Points, in no order, along strands that fork and pass close to each other.
Two points are linked if the straight distance between their rows is under 38.7.
j341: [-11  28  -2  -7  63  34 -42   8  -3  14 -22   4]
j870: [-32 -64  71   8 -13 -32  53  21  34  45  12 -17]
j892: [-53  -5  13   4  50  -5   6  38  35   4 -13 -25]
j609: [ -9  67  -1  -2  61  17 -38  10  26 -24 -16   9]
j45: [ 24  21 -19  -9  19  38 -32 -26 -34  20 -13  13]
j146: [-20 -65  31 -12   9  12 -18  27  10  41  -8 -12]
j578: [ 22 -35 -16   1 -77 -28  27   5 -22 -34   0   8]
j247: [ 20  -6 -31 -17 -22  15 -12  -6 -20   0  -3   3]
j531: [  3 -33  20  10 -73 -41  73  11  -7  -5   2  -8]
j359: [ 46  23 -41   8  -9  11 -40 -61 -30 -34  41  38]
j596: [-39  13  -5   6  10 -18  48  17  25   1   2 -30]
j683: [ 12 -36   8  14 -83 -42  56  11 -14 -24  -1  -1]
j236: [ 23   7 -33 -17  -9  23 -19 -16 -22   2  -3   7]
j32: [ 29  84  -7  10  47  22 -53 -34  -7 -10   6  20]
j8: [ 45   6 -43   2 -24  10 -30 -52 -38 -37  29  40]
j414: [ -6 -58  79   1 -52 -41  65  18  20  32   0  -2]
j122: [ 17 -25 -25 -10 -51  -8  17   1 -11 -12   0  -4]
j867: [ 42 -16 -40  -4 -48   1 -18 -22 -42 -37   6  31]
j195: [ 22 -17 -30 -16 -40   3   2  -6 -17 -11  -2   0]
j494: [ 37  80 -15  13  34  18 -54 -48  -9 -16  23  23]
j707: [ 21 -37  -2   8 -88 -40  38   9 -21 -38  -2   7]
j664: [-15   0 -19  18 -39 -33  76  -5   1 -10  18 -15]
j256: [ -3 -61  43 -14 -44 -18  28  25  14  26  -9 -15]
j63: [ 10  84   4   2  63  29 -51 -10   8 -14 -14  19]
j61: [ 36 -25 -32  -6 -59  -7  -6  -8 -35 -31   1  17]
j576: [ -9 -11  -7  18 -52 -34  77   0  -3  -6  16 -13]
j953: [-22  35  -5  -9  53  12 -20  20  23  -6 -17 -10]
j200: [-56 -23  26   9  47 -11  12  39  39  16  -7 -27]
j373: [ -3 -59  58  -8 -54 -31  50  20  16  26  -8 -11]
j352: [ 43  35 -39   6   0  15 -43 -60 -28 -21  36  30]
j465: [-10 -70  37 -17  -7   8 -11  26  10  40  -9 -11]
j761: [-43   4   2  -3  34  -2   8  28  30   4  -8 -26]
j682: [-37 -25  15  -3  46  15 -22  30  17  26 -12 -19]
j283: [-18 -68  82   1 -33 -37  58  17  29  40   4  -7]
j863: [  3  78   2   3  64  22 -48   3  17 -22 -18  18]
j95: [  2  34  -4  -8  54  39 -42  -9 -15  20 -21   7]
j963: [ 23  17 -29 -14   5  30 -29 -18 -25   9  -7   9]
j368: [ 25  91   4  11  57  26 -56 -27  -4 -10  -5  21]
j496: [ -5 -69  39 -19 -31  -1   5  26  11  31 -11 -11]
j156: [-18  49  -5  -6  60  15 -32  21  24 -15 -17   0]
j463: [ 40  71 -19  18  24  16 -56 -62 -15 -22  41  29]
j226: [-23   5   5  -9  57  28 -37  18   2  19 -20  -6]
j123: [ 19 -30 -22  -3 -64 -17  24   3 -16 -19  -2   2]
j662: [-54 -32  35  10  36 -14  24  34  38  23   1 -32]
j240: [ 43  54 -29  12  13  16 -51 -65 -22 -21  37  31]
j604: [-28 -15   8  -6  51  24 -34  25   7  26 -19 -11]
j814: [ -3 -21  10  21 -64 -39  83   4  -6  -1  12  -6]
j301: [-31 -50  25  -7  34  11 -25  30  14  37  -8 -20]
j398: [-30  18 -19  12  -3 -25  59   3  19  -6   9 -26]
j571: [ 13  22 -10 -10  39  42 -36 -17 -29  29 -21  10]
j556: [ 45  -8 -42  -1 -38   6 -26 -40 -40 -40  20  36]
j112: [-41   7   3   1  25 -13  29  25  32   4  -4 -27]
j377: [-28  20  -7  -9  39   6  -3  22  24  -3 -10 -19]
j629: [-22  13 -22  17 -18 -30  67  -2  10  -9  17 -23]

A fork is a point with three links, a tip a point with one. Leave the first point through the second and follow the links. Name the first fork or tip that comes.
j761, j892 => j662
j240, j352 => j61
j863, j609 => j761
j373, j414 => j870

Name the points in between on the shortest way along the links from the first point to the second, in order.
j398, j609 => j596 > j112 > j761 > j377 > j953 > j156
j156, j494 => j609 > j863 > j63 > j368 > j32
j123, j576 => j578 > j707 > j683 > j531 > j814
j604, j373 => j682 > j301 > j146 > j465 > j496 > j256
j578, j195 => j123 > j122
